Each row is a point on a landscape with many valleys, with its height.
A ball rolls from a point to the lowest of its 2 nearest points, and stops where none of them is lower. Distance is the straight distance between rows; heights are no part of it.
fosim (h 60.7): [ -2.6  -4.3  13.9  -3.0  18.8   2.9 -16.5   0.5  18.2   7.3  -5.6 -12.4
  -8.1 -33.1 -11.7  -3.5  -0.7  14.6   1.2  -7.1 -35.8 -20.9 -20.2  -2.4]
buf (h 41.4): [  0.6  15.9  -6.3   4.2   0.8   5.9  12.2  29.9 -13.7 -23.3  27.5  16.4
   9.8  24.0  23.5  -4.9   4.4  30.4  15.2  -2.8  17.0   6.6  29.2 -25.2]
Pudaz (h 16.7): [ -2.7  13.4  -6.9  15.5 -20.5   0.1  -2.9  13.4 -19.6  31.7  11.1   3.8
 -23.2  34.7  -5.4 -10.9  21.1   4.1 -26.7  13.4   2.7   3.7  -7.6 -14.1]
doraf (h 17.3): [ -4.6  -0.6 -11.5   0.4 -30.1   7.1   0.3  14.3 -37.6  33.9  -5.7  12.0
 -14.9  35.3  -8.4  10.0  11.3 -20.6 -21.1 -24.7  21.4   2.6 -24.6  -7.2]
pifat (h 51.0): [ -7.0  -6.0  -7.4   8.4   7.0 -13.9 -18.8 -16.7  48.9 -18.6 -13.5   8.5
 -10.0 -24.0  21.5  -9.6  -2.9 -18.3   4.7 -11.5  -1.0  12.1  -3.7  18.2]
gumor (h 51.7): [ -5.7  14.9  -7.3  -4.4   4.5  24.7 -16.0 -10.2   8.3   1.5  -0.8  11.2
   3.5  14.0  -3.1 -23.8  -8.8  26.9  -3.0  -5.4  14.1 -25.8  20.8 -28.5]
Vemal (h 40.2): [ -1.5 -16.8  -7.1 -19.8 -14.9  14.6  12.1  -1.2 -42.8  17.5 -15.6 -11.1
  10.8   9.8  -2.8  30.9  -8.1 -42.2   9.2 -16.3  25.0   4.3 -14.4   9.4]
Ponel (h 47.0): [-16.2 -34.9  16.5   1.2  25.2  -8.5   4.2  14.8  18.0 -27.3 -11.3  -1.5
   3.6 -39.1   9.0  22.7  17.0  19.1  10.3  11.0 -17.8   9.7 -24.0  37.7]
naf (h 25.7): [ -1.5  25.7  -5.3  31.3  14.2  20.3  24.9  18.3 -25.2  12.3  -0.4  -4.1
   3.5  52.9   4.8   9.8   2.8  22.8  -3.7 -16.9  21.0  19.7   8.1  -4.7]
kobal (h 40.0): [ -1.1  27.0  -5.1  19.1 -14.3   7.6 -13.3  -4.2  17.9  -2.2  -0.7  28.9
 -14.6 -17.4  10.0 -12.2   9.9  -1.8   4.1   4.4  -4.7 -12.1  14.5 -20.8]
Seg (h 27.6): [  5.5   2.1  -5.5  -7.5  25.1  -2.8  10.9  26.6   2.8  -6.4 -12.1 -23.5
   6.9  -0.8   6.9  12.9 -19.7  14.7   5.9   1.7  22.3   2.2  19.5 -10.3]
kiku (h 47.2): [ -8.5  -1.7  10.1   4.9  13.8   2.0 -20.1 -17.1  52.3 -14.3  -8.7  13.6
  -7.3 -39.3  16.6   4.5   1.9   3.3  22.9 -18.9 -23.4  -0.3 -14.6  26.7]
fazed (h 34.9): [ -8.4   8.8  -6.5   7.2   4.1  -1.0  -7.2 -16.1   0.4  22.7  -7.8  -0.2
  -6.4   8.3 -21.5   6.1 -14.2  15.4  -1.1 -13.3   2.3 -26.0  12.0 -10.7]
tilu (h 38.1): [ 11.6  17.9 -10.6 -12.7  11.6  17.8  -7.0   9.6   5.5 -26.2  18.3  15.8
  10.9  -6.8  21.9   6.3  -4.7  22.3   6.1  -3.9  13.9 -16.2  27.0 -36.4]
pib (h 26.3): [ -0.5  -8.1  -1.7  -2.4   7.5  12.8 -19.4   7.7  38.2 -31.0   8.7  17.7
  -0.6 -44.4  27.8  30.0  11.9  -1.3  11.4 -11.8 -18.3  -3.2 -16.8   7.5]
lanat (h 31.5): [  9.8   1.0   4.9   1.6  -3.6  -0.8 -16.2  23.6  33.9 -22.5   5.1   7.1
   6.4 -26.1  21.2  14.0   3.1  -2.9  16.5  14.3   8.2   6.3   8.0  -6.6]
Gozem (h 46.2): [ 12.4  -1.9  -5.3 -19.9 -17.0  -6.3  -6.9  16.4  15.5 -33.2  11.6  19.5
   8.1 -16.0  18.3  23.7   6.2  17.9  13.9  20.0 -16.0 -15.5   2.9 -19.6]
loku (h 31.2): [-14.6   8.4  -3.8  20.9  -8.6   5.5 -12.0   2.5  -8.6  25.8  -4.8   6.8
  -8.8  28.2 -19.1 -10.0   4.1  22.1   2.8   5.0   3.1 -15.6  10.4 -22.3]
rav (h 39.8): [  6.3  18.4 -14.9  17.2  -1.9  14.8   5.7  11.5   0.4 -17.8  16.5  23.0
  -2.9   4.9  17.4 -17.0   3.3  16.9  -8.9 -11.3  18.6  -7.2  27.0 -28.1]
Puget (h 21.2): [  6.8   1.9  26.9  -5.9   8.4 -10.5 -20.3  -9.5  39.4 -14.8  11.5  20.9
  -4.9 -41.0  24.0  -0.5  15.7  -7.6  -6.9  -4.4 -30.4   5.1 -20.1   1.5]
zad (h 36.8): [ -2.1   7.7   5.4   2.1 -14.6 -12.1  -2.3 -16.3   6.8  15.1  -3.1  19.7
 -14.0  -0.8   0.7 -36.1   2.2  -8.9 -28.5  -3.5 -15.4 -10.1   6.2 -21.3]
rar (h 39.2): [  3.8  -8.0 -14.5 -33.8  -3.6   3.1  19.4  -0.4 -39.4  12.3  -2.1 -27.7
  11.0  10.8  -9.8  24.3 -12.2 -26.4   3.8   8.2  18.0  -2.5 -11.9  23.6]
fato (h 15.2): [ -0.1  17.5 -14.6  28.2 -11.0  32.7  10.6  18.3 -32.0  13.7 -11.7  -1.6
 -22.4  33.7   2.0  -6.2   9.1 -12.4 -28.3 -37.4  18.4  11.9 -11.2   4.2]
Gub (h 54.1): [ -0.2   3.9  -6.3  -5.1   8.2  18.1  19.8  11.9 -22.7   0.1  10.9 -12.3
  11.1  44.3   9.8 -10.9  -8.2  21.6  -7.1  -3.1  20.2   9.2  21.6 -15.0]
fana (h 41.6): [ 12.4   2.2  -9.0  19.7  -0.4   3.7   4.7   9.4 -10.7 -32.4   2.0  13.4
  -4.1  -3.7  11.9 -15.2  -2.3   2.9  -2.5 -10.3  22.7  14.3  21.8   1.1]
tuka (h 10.3): [ -9.6  15.7  -9.4  17.1 -14.2  19.0  -6.3 -18.6 -10.9  21.1  -6.4   6.9
 -20.1  20.8 -10.2 -27.2  -6.5  -6.2 -15.9 -21.5  -3.1 -18.4   6.2 -17.5]
vol (h 41.8): [ -4.3 -14.7  15.0 -17.3  21.9 -10.0  22.2  16.4  -4.1  -7.6  13.3 -29.7
   7.8  -9.2  -3.1  14.2 -11.6 -15.9   7.1  14.0   4.7   9.0   5.7  24.9]
Vub (h 24.6): [ -5.7  -9.5   9.4  -4.6 -12.2 -16.5   0.3 -25.0   8.5  20.9  -8.3   0.2
   6.0  10.2 -14.2  -8.2 -12.3 -11.2  -4.6  -0.1 -15.9 -11.3  -6.1  -4.8]
nepa (h 21.9): [ -7.1   0.8   7.0  -8.4 -11.5   1.7  -6.6  12.3 -25.5  43.1  20.4   1.2
 -13.7  39.8 -24.0  -1.3   1.4   0.5 -21.4  11.4  15.1   1.2  -5.7 -10.0]
Nuga (h 18.4): [ -7.9  -6.4  -4.2  -2.9 -27.3  -0.1  -9.7 -29.3 -12.3  29.7 -17.0  14.5
  -8.7  23.3 -17.6 -12.0 -13.6 -19.5 -10.3 -22.9 -14.0 -16.7  -5.6 -12.5]
kolir (h 25.2): [  4.8  14.3  -7.1  -9.2  30.4   9.6  -5.1   8.8  19.6 -16.3  -4.4 -11.0
  11.0 -24.3   6.6  19.6 -12.1  22.6  13.3  -8.2   9.0  -7.1  11.9  -7.4]
bazi (h 13.5): [  4.8   5.4 -11.8  -2.4  -4.2  15.6   9.3  22.1 -39.8  26.7   5.3 -10.2
 -12.7  27.0  -6.4  11.2   0.1 -12.2 -14.1 -15.8  37.8  16.2 -14.5   5.5]
bugol (h 36.6): [  1.7   4.9  -1.4  14.6  -7.3  -1.8  -3.8 -13.2  10.1 -21.4 -11.4   5.1
  -5.2 -27.0   5.9 -13.5   0.1  -6.1   6.0  -5.0 -24.3 -14.3   8.3 -14.8]
popi (h 6.3): [  7.3  -4.8  13.2   1.6   6.7 -19.5  -6.5 -17.1   6.0  -0.1  18.3  -6.2
   2.8 -31.1  -0.9   0.8  12.2 -23.8   7.8  16.6 -19.0  13.9 -14.5  33.7]
kal (h 13.4): [  2.4   0.3  13.4   7.2  -4.6 -23.3  -1.0 -11.5  13.3  19.2  -3.8  -3.7
   3.0 -10.3  -9.6  -7.9   7.6 -20.0   9.2  23.0   1.9  14.8  -6.3  20.2]
Sunu (h 28.5): [ -1.8 -13.7 -16.0 -17.7 -24.3 -17.3   5.7   2.9 -15.7  10.4   2.3   1.2
 -15.3  26.0  -4.5 -13.2  -3.6   6.9 -27.5  21.5  -8.7 -11.7   1.0 -20.3]
nes (h 34.4): [  2.0 -11.1  -8.5   2.3  13.2  -0.4  -6.3 -18.7   7.6 -19.9 -14.6 -20.6
  -8.2 -26.8   2.1  -2.2  -5.4 -12.2  -6.3 -13.0 -25.9   0.5 -15.7  18.0]
beru (h 16.8): [ -7.7  23.5  -6.0  10.9  -5.9  35.5 -10.6  -8.8 -39.9  28.1  -1.4  11.4
 -16.7  33.9 -17.0 -14.6  -1.6  -1.9 -19.8 -29.4  13.8  -6.3  -4.5 -10.7]
govu (h 41.5): [ -1.8  -0.9 -10.1  -9.7  -7.2  21.2  -1.4 -11.2 -31.1  23.3 -13.6  -2.7
   0.0   9.9  -4.0   8.3 -15.2 -37.4   0.1 -44.0  21.5   4.0  -6.0   4.7]
bopi (h 31.6): [ -5.6 -12.7  26.2 -17.9  27.2   6.3  11.6  28.8  13.7 -21.5   0.5 -17.3
  26.1 -25.5   6.4  21.9  -6.0  13.1  23.3   9.1  -6.4  -4.4   1.4   2.8]
duga (h 20.3): [  8.6  10.2  24.5  12.6  -5.6 -27.4 -17.8 -13.3   7.0  17.7  -3.0  12.0
 -14.3 -22.1 -11.4 -22.1   3.4 -16.1  -0.1   4.3 -12.1  12.3  -1.2   7.4]
Vule (h 20.7): [  1.5  18.8 -20.9   6.7   6.9  29.3   1.1   2.0 -43.5  15.9 -15.6  -5.2
 -15.7  26.8  -8.9  -6.1  -9.8  14.7 -21.4 -18.4  23.7  -1.1   9.4 -11.1]
Zuv (h 21.1): [ -2.7  -5.3 -16.5  -1.8 -25.0   3.4   8.3   2.9 -20.1  20.6  -8.1  -7.0
 -10.6  26.9  -8.6  -7.0  -8.8 -16.7 -20.7 -15.6  10.4   0.5  -4.6  -5.2]
muzi (h 33.1): [  3.4  -3.5  18.9 -29.7  17.3  -2.3  14.8  29.9   2.5 -32.2  -1.4 -11.3
  25.4  -4.0  13.7  19.5 -10.0  22.4  33.9  22.1  13.9   5.7  20.7   3.3]
sesu (h 36.2): [ -5.3   1.5  10.9  -4.8   1.3 -13.8  -7.9 -33.6  10.7   1.7  -0.4  17.8
 -13.4 -18.1  -4.3 -23.0 -12.4  -5.8 -18.4 -19.3 -28.4 -21.2  -7.8  -6.6]
Ris (h 27.5): [  7.9   9.2  14.0   2.3  -5.5 -13.9 -20.9   8.5  47.0  -3.0   3.5  17.9
  -5.7 -31.0  13.9   1.9   5.0 -10.3   2.3   0.3 -13.1  -3.6  -3.1 -13.4]
dotev (h 55.5): [ 12.5  13.7  -3.7 -13.9  26.2  14.0  12.3 -16.2   0.6  -7.4  14.5 -14.9
  23.8   2.6  -1.8  -4.8 -16.5   6.6   8.7  -6.1  18.6   7.2   9.8   8.1]
gal (h 38.0): [ -4.5  -5.6 -13.0 -29.8  -1.6   1.5  19.4   1.7 -34.0  12.6  10.2 -17.8
   9.4  31.4 -14.3  14.5 -14.4   7.0   7.0  10.6  12.4  -8.2   3.3   6.4]
befo (h 47.6): [ -1.7   2.6  -1.5  -4.8  -9.0   7.2 -10.0   2.7  19.2 -29.2   6.0  26.6
   3.9 -22.5  14.5  12.7   4.1  14.3   7.4   6.7 -14.2 -38.9  10.2 -41.0]
bivob (h 24.9): [-10.6 -11.1 -10.7 -12.6 -19.2  10.7   7.7  14.9 -16.9  11.1  -1.7  -2.3
  -5.8  49.9  -7.4 -20.2   0.0  11.5 -25.7   5.5   8.4   0.1   0.7  -9.2]
rovu (h 53.1): [-13.0  16.1 -19.0  -1.4  12.3  19.7   8.2   2.3  -5.2   2.1   6.2   7.4
  -2.6  40.2   6.9 -13.7  -7.4  34.6 -11.3 -10.6  20.0 -15.1  21.3 -25.8]
lito (h 31.0): [ -3.6   2.8 -23.0  15.1  -9.9   0.1  13.6   2.4 -12.6  14.9 -16.5  -8.2
   7.2  29.2  -6.5  13.2  -4.0  -8.9  16.9   2.5  29.3  23.3   8.1  26.7]
Fur (h 39.9): [  2.9   7.0  10.3  10.9  12.4   1.2  -6.3  -4.5  -0.1   9.4  11.6   0.0
   2.9  -1.8  -8.6 -17.1 -13.8  -5.2   3.0 -17.4  16.8   0.7  12.6  -4.1]
bafog (h 13.8): [  6.2  -8.4   9.0  -0.2   9.0  -9.4  -8.8 -17.9  22.1 -28.1  20.7   7.9
  -0.4 -44.6   3.1  -0.9  13.4  -6.9   6.6   2.9 -25.2   1.9 -13.0  15.3]
Kage (h 32.9): [  6.7  -9.3 -15.1  10.5  12.2  -1.3  -1.8  -9.5  -0.5 -17.1 -12.7 -24.7
  -2.6 -14.6  -0.9   7.1  -3.1 -16.1   9.2   9.5  -4.6  12.6   3.3  26.7]
Tabif (h 33.7): [  4.3  -7.1  20.9 -27.6  -8.8  -9.5 -20.2  -2.7  12.1  -8.0  15.2  15.9
   8.3  -1.8   2.9 -11.8   5.6  19.8  -7.3  23.1 -16.0 -18.0  -0.9 -32.7]
fuda (h 38.2): [  4.8  -6.5   7.3  -4.4  20.0  -5.2  -3.7   0.4   1.4  -6.4   9.4  -5.7
   1.1 -16.6 -18.3  -1.6 -14.2  14.0  -0.1  -9.1   1.3 -10.4  -0.6  -4.0]
pivez (h 34.3): [  7.3   7.8 -18.4  20.5  -0.7   0.6 -11.9 -12.5   4.8  -9.1   0.0 -10.3
  -7.0 -17.2   8.3 -12.7   5.6 -22.8  10.2   1.8  -6.3   6.6   9.3   3.4]
Teba (h 16.6): [  4.8  12.1 -21.9  15.4  -9.8  12.9  18.6  20.5 -29.2   6.8  11.3   0.0
  -9.8  38.5  -0.1  -7.7   9.6   6.4 -23.0 -10.7  26.8  12.5  -6.7   7.8]
febi (h 31.8): [  5.4   9.0 -10.8  26.2 -16.6  -4.3   7.0   8.4  -9.5   5.2  15.2  10.4
   0.2  22.9  -9.2 -12.5  14.7  15.6   7.1  14.8  19.5  10.5   7.3   2.7]
bivil (h 27.9): [-10.0  11.2   3.6  31.0  -3.9  18.9   1.4  13.3 -25.2  23.7   0.5  -6.3
  -1.9  45.6 -14.3  -1.7   3.5  16.4  -4.3  -9.2  11.3   1.3   9.4 -11.5]
Bufo (h 42.9): [  1.2   3.2 -15.0  27.4 -22.7 -13.7   6.2   3.8  10.3 -14.9   2.4  17.4
 -12.0   2.1  12.7  -6.1  14.7  -7.9   0.1  11.7  -6.3   3.3  18.7 -14.5]
nafis (h 23.7): [-12.3  16.9  -6.0  12.3   1.9  35.2  23.6  15.9 -35.2  14.8  -1.4  -2.5
   3.6  71.4   1.2  13.9  -6.6  13.5 -20.7 -30.3  23.5  12.4 -12.1  -7.9]
lani (h 54.7): [  4.4   9.4   0.6 -27.3  32.0  18.4  13.8   2.0 -20.7   6.6  12.9 -17.6
  16.4  22.4  -5.7   1.6 -23.2  14.2 -11.3  -0.6  25.1   4.1  11.8  -9.7]
funo (h 27.8): [ -2.1   0.6  -8.4  -6.7  29.1  -0.5  16.6  -4.9  11.9  -6.4  -6.5 -28.3
  17.6 -11.3  -6.8  27.7 -18.5   7.3  10.0  -6.7   2.0  -8.5  -0.5  14.7]
tiri (h 9.0): [ 10.5   9.9  -0.3   8.1 -24.7 -25.9   1.3  -5.5 -11.9  29.7  -1.3  13.4
 -10.9  18.8  -3.1 -21.3  20.1  -3.7 -26.9  22.6  -9.8   9.6  -4.8  -5.3]
Kiba (h 43.5): [  0.3  10.1   9.6   4.1  18.5  12.2 -18.1 -12.6  40.2  -3.6  -5.1  -7.9
   3.0 -28.5  10.3 -11.1  -1.1  -2.8  23.0 -17.1 -16.2  -8.7  -4.7  -1.5]
Kobek (h 36.4): [ 17.3   5.1  -7.4  -4.2  -5.5   4.3  -8.8 -15.9   2.9   3.3   8.5  -9.4
   3.2  -8.8  -2.2 -23.8  12.0  -5.5   0.3  22.6  -4.1   1.1  -2.5  -1.3]
roga (h 43.0): [  9.5 -15.8  -5.6   6.6  11.1  -9.7  -4.2   4.1  10.7 -44.0   0.3   8.9
  -0.8 -27.0  16.9   3.4  -8.2  -1.4   1.3  -3.7  15.0  11.4  10.5   8.7]
fodo (h 27.7): [  3.8 -13.7 -22.2 -15.1  -4.1 -21.3   6.5   5.9   8.5   5.5 -11.9 -19.8
 -10.1  -7.0  -6.6  13.3  -6.2  -4.7 -12.2  11.7   5.0   0.9  -7.8   9.9]
ren (h 17.6): [  0.0   0.8   2.0  18.1 -35.4 -20.9  -2.1 -25.4 -18.2  25.4 -12.3  18.8
  -9.1  17.3  -7.2 -12.7  13.0 -28.7 -15.4  -3.4 -13.2  16.7 -10.4   5.9]
Libi (h 30.6): [ -3.9   3.0   8.5 -11.2  -1.5  -1.8 -19.4  -3.6   3.1  10.0  -0.4  -1.1
   2.6   1.3 -18.0  -4.9  -2.6  18.6  -2.9  25.7  -9.5 -16.5   0.6 -20.3]
gudub (h 36.7): [  7.6 -10.3  -2.7 -19.9   5.1 -13.4   7.8   7.2 -17.1  -8.7  10.9 -12.1
   4.6   6.1 -13.2   2.2 -16.3  16.0   3.5  12.1  11.5   1.4  10.5   6.4]
fiz (h 43.1): [ -0.6 -28.7   0.1 -18.6   4.0 -23.8  11.4  10.3  17.6 -35.6   0.6  -2.6
   3.9 -18.9   7.4  17.4  -4.9  16.6   7.8   8.6 -10.3  -5.7  -2.7   8.3]
pirur (h 21.8): [  7.7  10.5  -3.0  -1.3  25.6  20.7 -11.4  -0.1  22.1 -35.3   5.1   8.7
   8.0 -41.7  16.4  14.8   2.3  12.0  16.4 -18.8  -1.9  -8.6  -1.4   2.0]
dasov (h 58.7): [-10.5  -7.5  25.4  -3.2  16.9  -4.2  -5.9  -8.8  23.3  10.1  -5.7 -11.8
  -5.9 -34.2  -6.8  -6.1  17.3  -0.4   3.6  -6.1 -47.5  -4.2 -33.3  25.8]
vifo (h 24.4): [  4.2 -12.9 -31.1   1.9 -14.7 -16.5   9.9   5.4 -10.5  -3.9 -19.0  -0.9
 -18.1   8.9  -1.1  -7.2  -1.4 -12.6 -25.1  -2.6   7.1   9.7   3.2   5.6]
Kefov (h 42.7): [ -7.7  -5.0  14.7 -18.9   9.9  -2.9  23.2  10.5  -8.5  17.1   3.2 -24.5
  15.3   9.8 -16.7   8.1  -9.7  -9.6  16.0  28.0  20.7   1.1   1.9  21.0]
funi (h 36.5): [  0.4   2.5  14.7 -23.8  16.0  11.7 -14.5  21.0  10.6  -8.3  16.4   3.1
   6.9  -0.2   9.8  -0.7 -14.2  24.5   0.4  11.1   6.7 -18.4  13.6 -33.5]
vaso (h 29.3): [ -2.2   1.3  -1.5  13.3 -23.0   1.5  11.5   7.1 -23.3  17.1   7.1 -10.4
   9.8  42.6 -10.1 -13.9  13.2  -4.4   9.7  20.2   9.8   8.4   3.1  -1.0]
sed (h 36.1): [  1.8 -11.0  33.7 -12.1 -12.6 -17.7 -11.6   9.4  31.6 -20.8  13.1  25.5
  14.9 -32.9  12.4  24.3  18.1  -2.1   7.1  23.0 -13.0   7.3 -12.4   2.6]
masus (h 26.6): [  6.5  11.5  25.7   0.9  -9.7 -21.9 -19.4  -7.0   5.8  20.9   3.3  12.7
   2.6  -7.1 -10.7 -10.7  11.6   8.1   0.7  29.6 -12.1   3.1  -1.7 -11.9]
tuv (h 26.8): [ -4.6  -9.8   3.7 -10.8 -25.6  10.3  11.5   3.1 -40.1  31.3   3.2 -11.7
  12.8  35.5 -16.7   2.5   0.5 -29.2  -0.6  13.5  11.2   4.5  -7.1   7.8]
Gab (h 33.3): [ 13.2   7.9  -1.3  -5.6  -1.0   5.5  -4.0  35.5   1.1 -28.6   8.8  -0.7
  10.9  -8.3  25.1   9.3   2.9   9.7  23.9  16.1  11.4   8.2  20.8 -17.0]
zikuv (h 40.8): [  0.5 -15.3  -1.5  -6.9   1.3 -25.2   2.5 -12.7  16.9 -19.3 -14.2  11.4
   2.0 -23.1  -3.3   8.6   6.3  11.7  -4.4   5.7 -26.1 -11.6 -12.1  -0.8]
sen (h 25.8): [ 11.9  -0.2   1.8  21.8 -16.0 -13.3  -7.7  -5.4 -17.0   3.3 -13.5   3.3
 -14.6 -10.7 -19.6 -17.8   1.4  -6.7  -2.5   1.0   3.4   9.2   4.8  -2.1]
lide (h 38.7): [  2.3 -20.3  28.4 -10.4  -0.5 -20.0   0.0   1.9  30.2 -10.3  13.0   0.1
  15.8 -21.0   3.5  -0.2   3.5  -4.5  12.5  25.1 -15.0   4.2  -5.2   3.5]
zef (h 28.6): [ -1.0  -3.7   4.6   8.4   0.3   0.8  -7.5 -31.9   7.4  10.7 -18.3 -15.1
   1.8 -11.7 -14.1  -3.9 -13.6 -29.4  26.6 -14.0 -14.0   7.9  -8.7  32.2]
tav (h 24.1): [ -2.8  -1.0   0.5  13.1 -18.7 -14.2  -5.0 -33.4  -4.4  17.3 -12.5  -1.7
  -9.7  -2.2   0.1  -9.2  -1.8 -42.7   5.9 -11.2 -23.4  10.9  -5.1  20.4]
daguv (h 41.3): [  7.7  10.2 -17.5  12.4   6.7  18.3   9.0  -3.1 -14.5  -3.4   3.2  -7.1
  -0.9   7.1  -0.3 -17.8  -7.7  -8.2 -12.0 -17.8  26.6  12.9  16.1   1.4]
moz (h 32.8): [ -6.1 -24.6  17.4 -10.5   6.6  -8.8  -7.5  11.4  23.0 -38.4  14.1  17.5
   2.1 -40.4  26.0  34.3  24.4  -0.2  11.7  23.4 -28.6  14.4 -19.4  21.2]
girog (h 36.3): [  0.9  -9.1  27.6  -6.2  -1.9 -34.8  -2.9 -24.2  23.0   4.9 -17.3  12.0
   5.3 -26.1   2.5   5.4  11.2   1.1  -7.7  11.6 -47.7   2.4 -16.3  12.1]
vika (h 23.0): [ -4.1   6.5  -1.0  -1.0  10.1  24.8   9.3  14.0 -47.7  18.8 -15.7 -20.9
   4.6  34.8  -9.5   4.6 -13.6  -4.3  -9.8 -12.4  16.0   6.9  14.3 -11.7]
deso (h 44.8): [ -5.0 -30.3   2.8  -5.7  22.3 -20.0   4.5   3.1  16.3 -29.6  -9.6  -1.4
   3.6 -29.8   5.3  14.6  -6.2   5.7   6.0   3.0   8.8   9.6  -1.6  36.8]
litis (h 50.9): [-19.6 -27.0  26.4   1.2  17.6 -12.2  -8.7  -1.1  28.3 -14.0  -5.3  19.8
  -1.5 -45.8   7.4  19.1  27.4  15.5   4.6  -9.7 -40.8  15.2 -34.1  25.8]
rilek (h 29.1): [  3.4   1.6  -4.8  12.8  11.2  -6.5  19.2  12.0  -0.2  -3.2 -15.4 -17.6
  13.9  11.7  -2.4  12.4 -13.3   1.5  16.7   1.3  28.7  19.9  23.2  11.3]
lozi (h 44.7): [  7.2  -4.2  -2.6  -4.8 -23.4 -18.4  -4.2  13.0  19.4 -24.1   4.3  20.0
   3.0 -12.0  18.6  -3.1  14.6  -1.3  -4.3  19.7 -12.2  -5.4  10.7 -27.4]
Vupaf (h 32.6): [  2.6   5.7 -19.0  13.5  -3.2  11.3  26.2  12.0 -48.7   9.0  -5.5 -15.5
   4.7  34.1   2.8  24.0  -0.9 -19.4  10.9  -0.3  27.9  27.9   1.4  20.2]
Bulap (h 30.4): [ -0.4 -13.1  15.5  -4.8  -0.7 -23.0   2.9 -31.4  18.9   8.3  -9.9   4.8
  -4.4 -17.4  -9.3  -3.3  -8.5 -15.1  -6.7 -12.6 -33.9  -3.0 -21.1  18.3]
mok (h 32.0): [  4.1  -3.4 -16.5 -17.4 -17.3 -26.6   1.8 -19.8  -2.2  -4.0   3.6  13.9
  -6.0   1.9  -1.0 -11.9  14.1  11.1 -19.8  19.3 -19.7 -15.7  -3.0 -21.3]
Mora (h 62.5): [ -3.0   0.1  26.8 -10.1   6.1  -2.6 -27.8 -14.2  28.8   0.9  -1.2  10.5
  -4.1 -29.3  -2.5  -7.8   6.8  13.1  -7.4   3.3 -39.9 -24.8 -13.9 -25.3]
zere (h 33.2): [ -4.3   4.9  -4.8   5.2  -2.1   4.0   2.4 -11.9 -18.0  32.6  -3.1 -17.0
   4.1  18.8 -22.2  17.4 -18.2 -11.8  11.2 -12.0   7.7 -11.0   3.4  -1.0]
kemi (h 44.2): [  3.2  -0.1  13.4  -8.8  12.1   1.1   5.2  -8.6   2.4   5.4   2.0 -17.0
  22.9  -9.9 -18.9   6.8  -1.2  12.0  25.7  22.8   5.0  -4.3  -5.1  18.8]
virit (h 29.8): [ -1.9 -11.9  10.1 -10.2  35.7  13.8  12.3   2.8  12.9 -12.9  -0.4 -27.1
  16.6 -27.5  -4.0  11.7   1.9  14.2  13.6  -0.7 -14.9  -5.3 -14.8  21.2]
pek (h 24.7): [ -2.5 -10.0   2.4 -19.1  -8.5  31.4  17.5  20.1 -46.8  23.0  -9.1 -21.9
  12.1  47.0   3.3   9.9  -5.8 -18.0  -3.2  -0.4  20.4  10.2  -1.0   0.0]
mus (h 30.0): [  2.2 -16.9   2.6  -6.0  12.1  10.7 -11.8   3.5  29.6 -39.4   0.5  -5.1
  11.1 -37.2  22.9  21.9  16.4  -1.1  20.9  18.7 -10.3  10.3 -10.2  24.6]
rekup (h 35.0): [  9.4  -4.3  -3.2  -5.6  -6.2  -7.2  -1.9  11.4  -5.0 -22.4  10.4  -6.1
   6.8  -7.6   4.3 -11.4   6.2   2.4   6.3  24.8   3.5   9.2  10.5   1.8]
Rufom (h 35.1): [  5.5  10.9 -21.6  16.1 -19.3  -9.3  -1.3  -5.9   9.0  13.5   3.8   9.1
 -11.9  11.8  -3.6 -12.9  10.0  -4.3  -5.2   3.4  20.2  15.5  -3.0  15.3]
keba (h 55.4): [-14.0 -14.3  23.0   4.7  16.7 -20.2  -6.9 -28.5  19.3 -10.6   1.2  14.0
  -6.7 -39.0   5.5  -4.6  13.5   3.3   7.2 -14.9 -54.6  13.9 -28.3  33.2]
mes (h 32.7): [ -7.8   3.1  -4.3  15.5 -11.2 -12.9  -2.4  15.0  10.8  12.1  -1.0   7.3
 -17.2   6.8   3.6 -20.6   2.2   5.8 -24.8   3.4  -0.7 -14.0  12.1 -29.3]
Nef (h 31.4): [  2.7  -7.1  -5.0  -1.6   3.1   0.1   7.8 -18.6 -13.7   7.7  -1.7 -23.8
   6.5  -1.0 -12.9   4.5 -14.2 -24.0  11.6  -2.7   5.7   7.0  -1.0  19.6]
bog (h 29.6): [ -2.3   0.7 -17.5   9.6   1.3  -0.7   7.7  22.5   0.9  11.2  -3.2 -13.5
  -9.5  13.4   1.3  -0.8  -1.5   7.0  -3.8   2.9  14.2  -5.1  16.6 -16.0]
Geb (h 39.0): [ -4.1  17.3 -20.5  25.8 -26.6  -9.6   6.3 -16.9  -1.4  13.1   0.0  28.5
 -19.1  19.3  -4.9 -16.9  10.8   3.3 -22.8 -13.2   8.2  -2.8  -7.7  -3.0]
nuf (h 21.0): [-12.0   6.1  -2.1   9.3 -23.5  33.8   7.2  14.6 -42.2  24.2  -9.3   9.8
  -4.1  58.6  -1.7  23.6  10.2  -7.0 -14.8 -35.8  21.2   1.8 -22.9  -3.1]
vin (h 49.6): [ -1.3  16.6  -4.7  -8.0   1.5  17.0 -15.3 -18.5  25.4  -7.1   1.0  14.9
  -3.8 -14.8   5.2  -9.8  -4.6  18.8   4.7  -5.3  -9.9 -39.8  10.9 -28.8]
vav (h 40.5): [ -8.9 -24.7  30.4  -8.7  14.7 -15.2   9.9  12.8  17.1 -17.5   9.8 -11.2
  12.8 -20.9  -1.8   8.9   4.4 -19.4  12.3  30.3  -2.6   9.5  -3.1  33.6]
Giru (h 41.7): [  4.8  19.0  -4.2  11.4  18.1  18.0  -5.6 -16.1  24.2  -2.4   4.0  -7.4
   2.4 -13.1   8.3 -12.3 -13.3  -0.3  14.7 -23.0   6.5  -9.5  17.1  -8.3]

Where does a ball stop that starts at each point below?
Rufom -> tuka
tilu -> popi
Kefov -> pirur

Call two points neighbours if one is among the 2 nearest of the other. Go from one point of each pair to the other, from neighbour to neighbour, staying as low as possible. Name the highest point that can't be avoided.
pirur and bazi -> Vupaf
popi and bazi -> Gab
doraf and tiri -> bivob
